Each row is a point on a landscape with many peaks, with its height.
From any point a climber takes the steepest step (rise divided by distance) to one of its 2 nearest points. It stops when none of these is higher. Distance is the straight distance between rows; heights are no part of it.
bogug (h 26.0): -2; 11; -33; 19; 3; 30; -15; -34; -10; 18; -14; -3; 0; -9; 6; -2; 17; 3; -4; -14; -29; -23; -12; -14; 10; 5
neso (h 8.9): 7; -20; 10; -13; 3; 8; 10; -7; 1; -13; 28; -27; -1; -4; -6; -28; -22; -14; 3; -11; 24; -4; 26; 4; -1; 14
dafud (h 29.5): 4; 10; -25; 27; 16; 0; -23; -42; -7; 23; -16; -5; -26; -10; 11; 26; 27; -1; -6; 4; -7; -12; 0; -22; -18; -13
feraf (h 4.2): -11; 26; 11; 30; 22; 5; -29; 2; 7; -10; -14; 23; -12; 13; -1; 43; -11; 14; -69; 37; -16; 13; 36; 19; -4; 15
zimam (h 33.0): -3; 33; -10; 8; 24; -4; -7; -20; 12; 16; -24; 6; -24; -6; 8; 33; 7; 2; -17; 21; -17; 19; 4; -27; -22; -24
beluf (h 15.9): -8; -21; 14; -21; -28; 49; -10; -32; 7; 13; 12; 7; 26; 8; -4; -22; 32; -2; -24; 11; -18; -6; 11; -15; 26; 4
sav (h 46.3): -6; -21; -2; 26; 11; 5; 5; 11; -8; -13; -29; 28; 4; -2; -22; -33; -5; 12; 24; 36; -31; -25; -22; 34; 25; 11
tak (h 39.9): 22; 31; 29; 0; -1; -4; 15; 7; -4; -1; -25; 3; 2; -26; -21; -27; 1; -1; 11; 18; -42; 5; 0; 14; -7; 13
Ligu (h 44.9): -8; 5; 22; -46; 8; -27; 14; -11; 4; 25; -20; 8; 6; 10; 9; 51; -2; -8; 2; 6; 1; 25; 13; -31; -35; -32
Tisib (h 37.6): -12; -15; -6; -26; -20; -6; -6; -18; -5; 22; -16; 17; 29; 24; 10; -17; 52; 12; 4; -1; -19; -2; -36; 7; 22; 0
les (h 22.7): 18; 32; -22; -4; 13; 12; 15; 16; -18; 9; -2; -13; 0; -2; -2; 26; -37; -16; 2; -49; -19; -10; -3; -11; -10; -13
suf (h 6.3): -1; -23; 28; -9; 11; 12; 16; -5; -8; -9; 9; -31; 0; -17; -28; -41; -44; -22; 9; 16; -3; -14; 49; 31; -8; 9
gav (h 60.0): 1; 15; -12; 5; -27; -27; 20; 28; -7; -12; 14; -6; -43; 5; 8; 3; -23; -13; 18; -19; 32; 34; -10; -13; -22; -10
tufus (h 26.7): 3; -26; -12; 25; 61; -5; -10; -9; 1; -14; -8; 11; -1; 8; -6; 60; -19; 3; -3; 2; 7; -26; -3; -11; 2; -5
Gar (h 52.0): 7; -13; 0; 9; -23; 5; -20; -4; 25; -23; 32; -16; -16; -4; -18; 2; 14; 14; -11; 14; 36; 37; -1; -26; 0; 0
Poz (h 52.2): 1; 43; -1; -25; -16; -8; 30; 20; 2; -1; -5; 0; -21; -1; -15; 37; -28; -18; -4; -4; -18; 45; 4; -29; -20; -32
lepim (h 34.3): 6; 3; 15; -29; 32; 13; 7; -15; 27; -20; -6; -11; 6; 9; -14; -8; -33; -1; 1; 23; -1; 16; 10; -5; 6; -1
los (h 54.5): 3; -31; -7; 7; -12; -30; -3; -12; -1; -17; 45; -18; -7; 5; -7; -2; 1; -14; 13; -47; 67; -4; -5; 5; -12; -15
rari (h 30.9): -18; -30; -7; -6; -21; -8; -31; -33; 9; 4; 18; -1; 15; -9; -29; 42; 41; -14; -11; 26; 25; -7; -4; -26; 6; -23
piden (h 56.2): 4; -23; -10; 12; -13; 31; -12; -16; -12; 9; -5; 47; 17; 22; 9; 12; 27; 21; -24; 28; -14; -15; -12; -7; 41; -7
fekep (h 54.4): -16; -50; -16; 1; 10; -23; 46; 1; 5; 2; -16; 19; 8; -14; -11; -16; 18; 11; 20; 13; 0; -3; -31; -18; 16; -23
bipup (h 13.9): -3; -4; -26; 5; -6; 30; 33; 21; -1; -6; 7; -12; 9; -22; -23; -32; -17; -4; 7; 1; -24; -19; -8; -11; 32; -3
Vegel (h 51.8): 9; 6; -16; 33; 20; 8; -23; 42; -7; -15; 12; 4; 12; 1; 10; 43; -30; 22; 7; -28; -1; -21; -6; 12; 6; 18
Zupu (h 27.1): -3; 15; -28; -8; 3; 26; -17; -16; -8; -15; -6; -1; 3; 3; -38; 9; -22; -26; -3; -7; -23; -16; -17; 3; 21; -5
Domub (h 51.6): -11; 21; 30; -27; -11; -36; 13; 1; 8; -11; -11; 12; -31; 23; 2; 27; -22; -18; 21; 6; 13; 50; 4; 8; -36; -22
bimuf (h 58.6): -8; 22; 15; 23; -11; 19; -45; -38; 33; -1; 9; -1; -19; -12; -22; 6; 34; -2; -27; 41; -2; 20; 6; 3; -1; 7
varog (h 28.7): 17; 25; -9; 4; 32; 17; -9; 10; 5; -11; -13; 5; 11; 3; -22; 38; -16; 0; -5; 10; -37; -8; -14; -7; 21; 8
rur (h 59.5): 3; 21; -3; 8; -18; 21; 13; -12; 18; 22; -5; 13; -2; -29; -3; 0; 35; 22; -24; 43; -22; 19; -2; -43; 17; -27
bovuk (h 4.9): 0; 18; 19; 26; 37; -6; -19; 29; 4; -18; -13; 21; -12; 20; -6; 66; -6; 11; -26; 25; -28; 9; 12; 18; -5; 22
karu (h 38.2): 36; 26; 15; -22; -7; -9; 17; 37; -1; -2; 20; -27; 3; 9; 5; -7; -6; 2; -4; -38; 4; 16; 0; -12; -8; 16
nadin (h 42.7): 26; 32; 21; 0; 18; 0; 1; 20; -10; 5; -32; 4; 8; 5; 10; -8; -9; 14; 17; 2; -42; 0; -8; 16; -8; 28
Mem (h 48.2): -11; 22; 27; -23; 7; -22; 19; 5; 3; -17; -18; 11; -24; 16; -18; 15; -57; -24; 3; 16; -4; 35; 19; 27; -30; -23
niv (h 3.3): 1; 21; 5; -3; 11; 25; -28; -30; 8; -1; -13; 9; -2; 4; -7; 18; -7; 5; -51; 23; -18; 3; 29; -3; 2; 9
gope (h 17.9): -11; -2; -39; -5; 17; 12; -24; 47; -17; 6; 2; -24; 10; -33; 51; -22; -46; 1; 42; -19; 4; -33; 20; 36; 22; 4
kazok (h 49.0): 23; 4; 20; 33; 36; -18; -21; -2; 0; 8; -22; -5; -3; 1; 34; 23; 12; 36; -5; 9; -9; 11; 25; 11; -31; 32
vak (h 37.0): -6; -18; -3; -3; -15; -48; 24; -18; -6; 10; -12; 4; -13; -22; 0; 13; 10; -9; 23; 10; 28; 20; 3; -28; -34; -40
tazu (h 58.3): -6; -23; -30; 37; -23; 15; -2; 6; 11; 10; 38; -13; 16; 5; 8; -24; 53; 27; -2; -41; 8; -18; -33; 9; 26; 0
noge (h 65.2): 0; -1; 1; 39; -1; -15; -20; -6; 2; 2; 3; 25; -29; -16; 1; 39; 23; 18; -57; 45; 10; 9; 22; -10; -12; -10
vidu (h 59.1): -3; 8; -29; -7; -6; 10; 10; 23; 9; -9; 39; -33; 6; 6; -6; -31; -16; -27; 3; -40; 37; -29; -7; 18; 26; 10
pilo (h 31.8): 10; 21; -2; 5; 43; -11; 5; 1; -10; -1; -10; -32; -4; 10; 30; 39; -52; 2; 16; -30; -12; 12; 35; 16; -32; 5
Lakem (h 65.6): 14; 11; -16; -2; -7; -33; 53; 51; -4; 2; 15; -20; -25; 2; 20; -23; -22; -16; 29; -26; 36; 10; -14; -10; -6; -3
kebi (h 27.9): 10; -8; 0; 22; -3; -15; 11; 31; -16; -5; 6; 0; 21; -8; 1; -37; 9; 10; 23; -35; -5; -36; -19; 40; 8; 16
vav (h 51.9): 20; -16; 5; 43; 35; 4; -21; 0; 5; 8; -7; -6; 11; -15; 41; 11; 17; 58; 5; 24; -3; 1; 21; -8; -4; 27
Tuze (h 62.7): -10; -17; -32; 51; -14; 29; -12; -11; -11; 15; 7; 14; 10; 10; 18; -26; 43; 34; 2; -11; -18; -18; -28; 18; 33; 13
Zedo (h 40.9): -16; 12; -22; -21; -19; -13; 5; -2; -8; 23; -33; 20; 12; 13; 7; 6; 28; -1; 17; -7; -24; 1; -43; -16; 5; -17
Lunu (h 34.2): -19; -25; -13; -1; -39; 2; -25; -25; -5; 7; 2; 12; 13; 6; -7; 6; 45; 0; -5; 4; 9; -7; -22; -7; 15; -5
Leb (h 43.2): -12; 28; -10; -20; -26; 5; 15; 8; -15; -10; -21; 20; -26; -6; -38; -16; -50; -33; 6; 16; -19; 4; 0; 9; -6; -28
savum (h 63.0): 18; -20; 13; 12; 23; 9; 21; 9; 12; -12; -6; 18; 13; -16; -15; 1; -1; 21; -7; 39; -14; -6; 2; -14; 20; -2
Rulak (h 41.6): 26; 18; 8; -8; -4; 16; 22; 17; 9; 1; 25; -47; 14; -17; -3; -35; 12; 3; 12; -20; -12; 11; -1; -11; 9; 23
sibur (h 39.5): 4; 12; 0; -36; -58; -16; 12; 16; -17; -5; 24; -13; -2; -8; -19; -27; -2; -41; 6; -28; 18; 8; -6; 1; 0; -3
lom (h 38.3): 11; -43; 36; 16; 0; -32; -8; -28; 4; -9; 25; -15; 4; -20; -35; 13; 44; -20; 14; 1; 22; 4; 0; 5; -16; -5
duzi (h 6.0): 8; 8; 24; -1; 5; -12; -23; 15; 1; -22; -11; 26; -10; 25; -11; 31; 0; 2; -9; 11; -4; 13; -11; 15; -6; 17
motu (h 28.5): -28; 16; 9; -21; 5; -12; -33; -10; 0; 18; -26; 38; -3; 27; 19; 66; 32; -5; -15; 41; -8; -12; -11; -12; -7; -13
Sepe (h 15.1): -4; -25; -27; 29; -15; 11; 37; 23; 8; -10; 22; -3; -2; -26; -6; -31; 9; 17; 13; 3; 7; 3; -15; -23; 25; -4
goti (h 36.7): 25; 37; 9; -48; -26; -17; 26; 20; -10; -2; 13; -26; -6; 7; -6; -18; -19; -35; 5; -32; 4; 23; 1; -7; -10; -1
rese (h 30.3): -9; -18; 3; 8; -21; -28; 13; 9; -18; -10; -3; 10; 2; -9; -20; -42; 20; -16; 26; -18; -4; -12; -34; 37; 2; 7
zutef (h 7.3): 11; 28; -3; -10; 14; 10; -29; -29; 0; -6; 4; -35; 7; 14; -2; -11; -16; -18; 20; -33; -8; -5; -4; 23; -5; 20
Rinum (h 26.8): -14; -10; 9; -2; 5; -24; -21; -28; -6; 13; -25; 34; 4; 6; 9; 19; 50; -3; -5; 45; -11; -23; -14; 1; 5; -10
bopip (h 49.4): -34; 20; 2; -6; -11; -15; -32; -22; 11; 6; -26; 27; -38; 30; 19; 36; 3; -8; 8; 20; 17; 33; -8; 2; -33; -17
Roro (h 18.8): -4; -6; -30; 14; 3; 15; 25; -15; 6; 6; 8; -20; -21; -19; 22; -30; -17; 8; 13; -3; 15; 7; 15; -31; -7; -4
Vaz (h 24.7): -3; 0; 2; 15; -41; 12; -6; 2; -10; -12; 2; 26; -3; -18; -43; -9; 16; -17; -8; 27; -23; -6; -13; 12; 25; 1
Toze (h 37.9): -20; 5; 12; -15; 20; 0; -12; 1; 5; -21; -28; 21; -21; 42; 4; -7; -43; -10; 26; 10; 5; 6; -8; 27; -14; 8
Rir (h 45.0): -7; -23; -15; -11; -13; -38; 12; -7; 7; -5; 11; -12; -5; 4; -8; 1; 22; -1; 29; -14; 37; 23; -31; -24; -8; -32
sola (h 70.7): 8; -26; -6; 29; -2; 10; -16; 15; -5; -3; 41; -25; 4; -10; 34; -20; -4; 21; -4; -33; 49; -20; 27; 9; -6; 35
Piv (h 21.7): 15; -27; 24; 18; -34; -11; -8; -20; -33; 20; 1; 29; 10; -14; 0; 1; 42; 2; -15; 9; -6; -23; 13; 13; -4; 6
topid (h 29.6): 6; -15; 24; -1; 28; 2; -23; -35; 5; 5; -22; 21; 8; 15; 8; 2; 35; 8; -11; 28; -13; -20; -1; 8; 11; 15
Kuzi (h 66.3): -4; 21; 41; 6; 8; -26; -20; -13; 20; -6; -12; 14; -10; -6; -9; 7; 9; 11; -53; 40; 11; 42; 26; 20; -26; 0
fufir (h 52.4): -18; 38; -1; 13; -21; 1; -43; -9; 22; -1; -12; 14; -41; 16; 12; 28; 5; 15; -37; 26; 17; 50; 8; -3; -28; -4
ruri (h 62.4): 6; 8; 8; 24; 14; 8; -5; -11; 27; 14; 0; 19; -13; -21; 5; 21; 25; 34; -48; 53; 0; 19; 12; -32; 5; -18
Runen (h 52.1): 4; -3; -16; -2; -11; -7; 40; 0; -17; 32; 7; -26; -2; -17; 26; -49; 15; -10; 14; -53; 6; -19; 0; -11; -13; -2
mise (h 55.9): 25; 33; 9; 3; 8; -16; 18; 31; -3; -16; 4; -17; -5; -8; -22; 37; -27; -2; -14; -10; -23; 38; 16; -9; -21; -1
vibu (h 55.3): 3; 25; -11; 15; -26; 16; -38; -21; 17; -14; 14; -11; -27; -3; -9; 0; 2; 10; -23; 12; 13; 36; 9; -11; -11; 6
ralu (h 25.7): -20; 10; -5; -14; -36; 16; -25; -30; -2; -10; -7; 9; 2; -3; -41; -16; 8; -37; 0; 12; -21; -3; -14; 20; 14; -2
Teto (h 23.4): 12; -16; 19; 31; -29; -17; -1; -3; -15; -10; 7; 23; -14; -33; -29; 3; 27; -7; -11; 27; -2; -3; 7; 12; -7; 5
mipu (h 54.6): -6; 9; -50; 18; -8; 16; 16; 41; 18; -6; 40; -42; 3; -14; 8; -27; -8; -5; 17; -21; 25; -7; -14; -6; 39; 9
Nesok (h 14.6): -7; 0; -19; -15; 34; 9; -1; 57; -15; 17; -3; -16; 20; 9; 53; -21; -47; 7; 24; -33; 13; -54; 20; 33; 13; 13
Vez (h 11.7): 11; 15; -3; -12; 17; 18; -3; 36; -23; 12; -4; -3; 22; 19; 26; -12; -35; 3; 0; -50; -9; -50; 6; 26; 0; 18
Zor (h 64.4): 6; -12; 4; 31; 17; -33; 9; 7; -4; -2; -4; 17; -22; -16; -5; 56; 5; 12; -34; 19; 9; 15; 23; -24; -28; -16
ralo (h 55.6): 25; -11; -7; 34; 20; 3; -6; 26; 1; 6; 14; -21; 19; -25; 42; 3; 3; 46; 18; -12; 5; -4; 12; -8; 6; 24
Gile (h 9.6): 14; 33; 8; -20; 13; 13; -27; 14; -9; -4; -4; -16; 13; 25; 12; -13; -33; -10; 11; -40; -6; -20; -1; 37; -3; 32
zov (h 14.8): -13; -17; 10; -25; -17; 46; -10; -21; 4; 5; -5; 17; 7; 14; 7; -36; -10; 13; -32; 17; 0; -10; 23; -10; 12; 9
kef (h 49.2): -20; 17; 20; -29; -7; -6; 33; 28; -8; 18; -17; 26; -20; 11; 4; 55; -10; -2; -6; -9; -17; 25; 13; -22; -27; -17
Ripag (h 19.7): -8; -13; 24; -6; -17; -2; -32; -47; -18; 14; -7; 13; 6; -12; -17; 6; 36; -29; -14; 16; -12; -23; 19; 21; -12; 7
katu (h 46.0): 8; -2; -19; 8; 33; 18; 11; -12; 17; -7; 22; -47; 18; -23; -5; -1; -20; -1; 28; -10; -5; -3; 5; -9; 13; 2
gome (h 24.8): -52; -21; -1; -14; -53; 17; -8; -31; 5; 5; -8; 13; 7; -6; -25; -37; 29; -31; 8; 26; -17; -2; -12; 22; 9; -7
Nobab (h 37.1): 10; 29; 10; -16; -5; -18; 15; 2; 0; 8; -35; 23; -2; -19; -19; 7; 12; -12; 4; 26; -34; 9; -12; -13; -8; -16
poni (h 41.4): 11; 5; -17; -7; 44; 25; -17; -33; 13; -10; 19; -55; 25; -9; 7; 19; -44; -3; 11; -14; -5; -4; 29; 5; 8; 5
mit (h 30.4): -27; 12; 8; 0; 25; -8; -11; 3; 10; 7; -13; 40; -20; 7; 5; 72; 10; -4; -41; 49; -10; -1; 10; -18; -5; -29
nibi (h 33.5): 1; -36; 26; 7; -6; -44; 3; -9; 3; -17; -3; 5; 4; -9; -26; -17; 40; -9; 33; 6; 14; 6; -25; 18; -7; 7
dide (h 45.4): 10; 11; 7; -35; 1; 13; 36; 24; 19; 11; 27; -47; 25; 4; 1; -59; 11; -22; 10; -31; -5; -14; -8; 10; 29; 23
Nabu (h 28.2): 14; 16; 18; -7; 28; -16; 6; 5; -2; 11; -10; -23; -13; 21; 38; 7; -19; 15; 10; -29; 6; 26; 20; -2; -43; 17
babaz (h 11.0): 7; -12; -1; -12; -13; 13; 5; -9; -18; 1; 10; -3; 3; -12; -12; -7; -11; -13; -18; -25; 5; -14; 19; -11; -3; 2
Bosoz (h 62.0): -12; 28; 33; 9; 0; -18; -36; -31; 22; 7; 3; 16; -16; -25; -14; 10; 37; -9; -42; 61; 0; 13; 11; 15; -11; -10
Mel (h 48.0): 7; -2; -19; 28; -1; 6; 2; 30; -15; 0; -8; 22; 3; 13; 16; 16; 2; 22; 8; -23; -9; -20; -33; -1; 16; 5
Kove (h 44.6): 16; 12; -10; 2; 7; -6; 11; 16; 1; 9; -13; 1; 3; 12; 9; 8; 17; 17; 15; -24; -13; 7; -37; -25; 4; -6
Goli (h 1.2): -16; -29; -2; -34; 2; 5; 6; -23; 7; 4; 23; -17; 38; 11; -18; -21; 22; -23; 0; -53; 7; -31; -19; 15; 14; -13
nutub (h 38.5): 5; -13; 16; -46; -4; 2; 1; -30; 2; 25; -2; -13; 17; 14; 28; -17; 21; 9; -5; -20; 14; 9; 7; -33; -11; -2
Pabi (h 52.5): -1; -10; -17; -9; -19; -11; -2; 11; 15; -7; 17; -14; -23; 15; 7; 19; 10; 14; 4; -4; 45; 39; -19; -48; -9; -28
gipi (h 49.6): -18; -36; -18; 4; 30; -3; 27; -9; -1; -1; -24; 10; 16; -3; -14; -28; 1; 3; 25; 6; -22; -25; -28; 14; 20; -5
Sogok (h 53.9): -14; -26; -14; 4; -20; 25; 7; 14; -11; -11; -10; 52; 5; 27; 5; -18; -3; 25; -10; 28; -5; -9; -23; -1; 42; -6
Zibu (h 55.7): 22; -4; 10; 13; 14; -5; -7; 33; -14; -19; 12; -3; 9; 4; 0; 26; -31; 17; -12; -20; 6; 0; 22; 11; -10; 28
ros (h 59.0): 18; -9; -8; -3; -9; -24; 51; 27; -23; 14; 16; -16; -16; -23; 14; -30; -15; -12; 7; -35; 28; -7; 15; -18; -19; -4
Sir (h 45.3): -6; 11; 10; -7; -6; -6; 19; 33; -15; -23; -8; 11; -26; 4; -31; 3; -69; -21; -11; 11; -5; 11; 30; 16; -20; -11
gomus (h 16.5): -10; -32; -18; 30; -6; 29; 26; 17; 10; -8; 23; -13; -6; -34; 15; -38; -23; 20; 4; 26; 21; -5; 28; -23; 12; 9
zat (h 35.2): -8; 56; 3; 5; -2; -7; 14; 9; 8; 18; -37; 26; -31; -10; 4; 21; -1; -3; -2; 24; -37; 25; -15; -15; -22; -22
vuvil (h 18.2): -34; 1; 14; -23; -27; 14; -20; -60; 11; 26; -4; 5; 15; -22; -19; 5; 26; -35; -18; 37; -7; -12; 20; 0; -8; -19
sevob (h 23.3): 11; -34; 30; 44; -11; -5; 15; 9; -20; -7; 8; 10; 5; -33; -23; -28; 16; 1; 16; 11; -10; -20; 8; 33; 0; 20
Vafi (h 39.1): -5; -5; 14; -27; 24; -16; 9; -40; 13; 1; -14; 5; -2; 0; -11; 20; -24; -12; -8; 22; 14; 18; 18; -14; -17; -32
Fima (h 25.3): 33; -14; 25; 29; -16; -35; 24; 33; -34; -6; 1; 11; 1; -27; -6; -20; 10; 10; 15; -21; -2; -17; -2; 21; -16; 16
ror (h 35.8): -18; 19; 17; 3; 20; 14; -10; 32; 17; -22; -33; 29; -21; 19; -3; -9; -48; 13; 14; 44; -13; 11; -5; 27; -2; 12
Diro (h 26.2): 3; 35; -25; 3; 17; -3; 20; 27; -9; 4; 3; -25; -17; 12; 33; 11; -42; -8; 32; -47; 4; 3; -7; -3; -14; -6
rege (h 59.2): 11; -35; 8; 17; 3; -7; 37; -7; -3; 15; -12; 28; 11; -21; -2; -8; 40; 21; 2; 33; -17; -6; -7; -20; 16; -18
pigub (h 32.6): 21; -13; 21; -21; 24; -7; 20; 0; -1; 11; -5; -14; 3; 12; 34; -25; 1; 16; 7; -20; 16; 8; 15; -18; -22; 17
riro (h 44.7): 10; 0; -5; -35; -15; 0; 9; -10; -21; 34; 0; -13; 13; 6; 32; -16; 24; 2; -10; -58; 7; -12; 1; -27; -17; -6
Kot (h 59.4): 5; -18; -22; 43; 4; 38; -14; -10; -14; 13; -6; 26; 12; 9; 30; -9; 15; 38; -4; 17; -16; -28; -2; 4; 31; 18
zug (h 13.4): -11; -23; 26; -44; -27; 6; -6; -7; 0; -6; -15; 28; 19; 22; 0; -27; 9; 2; -7; 18; 10; 0; -3; 3; 10; 6
Gofa (h 21.9): 11; 25; -32; 13; 10; 3; 18; -8; -3; 7; 11; -43; -24; -12; 39; -5; -43; 8; 21; -16; 12; 18; 21; -19; -15; -6
Bebig (h 66.5): 3; -9; 31; 8; 48; -8; 17; 15; 21; -16; -24; 24; -1; -8; -10; 15; -27; 19; -13; 50; -8; 8; 20; 4; -4; -4
Begir (h 9.3): 32; 6; 37; -17; -26; -4; -25; 24; -5; -15; 17; 10; 14; 34; 3; -7; 17; 16; -16; -14; 12; 17; -13; 9; 8; 34
rel (h 41.1): -25; -8; 0; -22; 15; -20; -15; -27; -9; -14; -32; 21; -13; 41; -9; 9; -27; -34; 32; -3; 10; -11; -25; 32; -6; -15
Bar (h 11.4): 13; -24; 33; -26; -40; -4; -8; 2; -6; -5; 17; 20; 32; 25; 8; -27; 39; 18; -5; -2; 20; 9; -13; 8; 19; 16
rana (h 33.6): -10; -17; 9; -21; 17; -2; -14; -43; 17; 4; -15; -5; 18; 19; -9; -17; 45; -2; 18; 6; -13; 1; -28; 4; 15; 7
Tib (h 36.6): 7; 9; -9; -8; 43; 11; 4; -20; -7; -11; 0; -34; 5; 6; 5; 20; -74; -6; -3; -6; -7; -1; 45; 12; -10; -5
Zazo (h 62.1): 16; -12; -8; 9; 21; 6; -4; 34; 5; 9; 26; -17; 16; 9; 56; -12; -1; 39; 3; -41; 37; -17; 8; -10; 3; 24
vesog (h 51.7): -14; -18; -18; -5; -22; 18; 18; 36; -3; -13; -1; 18; -1; 20; 5; -52; -10; 11; 1; 10; 4; -11; -21; 7; 41; 16
Gog (h 59.8): 26; -6; 15; 12; 14; -22; 13; 11; -7; -17; 5; -1; -2; -19; -24; 26; -16; 3; -17; 2; -1; 14; 25; -4; -20; 7
kos (h 12.6): -3; -2; -28; -19; -22; 23; 18; 18; -21; 9; 6; 5; 6; 2; -1; -21; -14; -8; -13; -32; -5; -24; -11; -17; 22; -9
gug (h 49.1): -3; -3; 3; -24; -17; 21; 14; 23; -4; 0; 12; -14; 15; 17; -1; -66; 3; -10; 1; -11; -4; -18; -11; 22; 31; 28
teg (h 17.0): -24; -16; 28; -2; -36; 31; -12; -42; 23; 26; 8; -4; 19; -14; -8; -5; 59; -22; -16; 32; -26; 5; 9; -13; 7; -12
Pevuv (h 24.2): -19; 1; -41; 29; -4; 57; -15; -16; -2; 8; 7; -23; 13; -19; 8; -23; -4; 3; 14; -10; -26; -25; -1; 4; 24; 16
dovip (h 44.8): -2; -47; 11; 15; -6; -21; -10; -35; -9; -7; 26; -8; -10; -9; -10; -3; 17; -11; 7; -17; 44; -3; 14; 0; -21; -3
kuf (h 69.7): -11; 4; 31; 25; 20; -15; 8; 16; 20; -7; -19; 26; -14; -18; -2; 8; -23; 25; -49; 49; 9; 32; 32; 11; -20; -5
pifon (h 30.5): 12; 40; -13; 0; 33; 17; -18; -4; 24; -4; -9; -17; -11; 13; -5; 44; -11; 9; -8; 7; -26; 29; -7; -27; 1; -3
Rar (h 45.2): -27; -6; -10; -11; -2; -36; -17; -28; 2; -6; -27; 24; -16; 21; -3; 32; 7; -26; 29; 16; 15; 6; -30; 4; -15; -25
zuti (h 55.5): -17; -3; 20; -18; -23; -38; 13; 36; -12; -14; 9; 20; -34; 26; 5; 26; -20; -14; 22; -21; 37; 34; -7; 6; -35; -5
gipak (h 50.7): -6; 4; -61; 26; 21; 17; 11; 6; 20; -8; 30; -43; 10; -18; 0; -2; -9; 7; 31; -25; 8; -5; -28; -19; 29; -12
fadi (h 45.5): 32; 10; 46; 0; 26; -19; 8; 9; -16; 13; -33; 16; 5; 7; 17; 15; 6; 18; -8; 4; -32; 1; 15; 11; -25; 22
pavuv (h 7.5): 25; 5; 29; -22; -26; -17; -34; 8; -1; -16; 12; 7; 13; 15; -25; 33; 29; 2; -20; 2; 7; 20; -9; 1; 3; 11
sud (h 41.7): -16; 16; -12; -23; -56; -4; 12; -4; -16; -1; -6; 6; -18; -15; -19; -27; -17; -34; 9; 7; 3; 9; 0; -2; -9; -21
vozip (h 4.5): 0; 4; -2; -28; 20; 27; -3; -39; 11; -2; 19; -45; 26; 14; -22; -17; -4; -30; 16; -37; -10; -14; -10; 10; 15; 0
Sisa (h 52.7): -2; -27; -18; 5; -31; 4; 6; 7; -10; 13; 31; 0; 17; 5; 13; -17; 36; 12; -15; -55; 28; -27; -14; -6; 11; -8
Mak (h 28.1): -17; 1; 3; -8; -19; -30; -26; -19; 7; -1; -5; 20; 8; -11; -27; 35; 37; -18; -4; 52; 5; -6; -13; -6; 5; -18
bis (h 30.8): 3; -20; -1; -7; 57; 12; -3; -13; 20; -18; -8; -2; 13; 14; -6; 24; -37; 8; 3; 12; 9; -7; 7; -10; 7; 6
sen (h 22.6): -10; 31; -52; 6; 8; 41; -21; 0; 2; 2; 5; -34; 14; -5; 16; -19; -29; -3; 29; -27; -22; -20; -13; 11; 26; 12
Beku (h 20.7): -22; 4; -53; -2; 16; 31; -19; 26; 8; 4; 16; -38; 29; -13; 35; -29; -27; 4; 29; -28; 4; -38; -3; 28; 39; 8
lapi (h 66.8): 2; -9; -12; -6; -12; -9; 15; 4; 9; -6; 60; -37; 3; 5; -12; -24; 4; -35; 1; -62; 56; -27; 4; 22; 5; -9

Call two points neighbours if one is among the 2 nearest of the other. Go from one point of each pair to the other, from neighbour to neighbour, staying as high as possible. Name the lowest point that can't be avoided.
Gog and kuf => rege
noge and Pabi => Gar
lapi and Lakem => Nabu

Two climbers start at each pair of points below. Name the first point that both come to, or write none.
Fima and tak => none
tufus and zimam => none
zutef and varog => zimam
Mak and Rinum => Tisib
topid and dafud => none

Where does a climber stop that starts at each point below?
sevob => lapi
feraf => ralu
neso => Diro
Zupu => sola
vozip => sola
bogug => sola
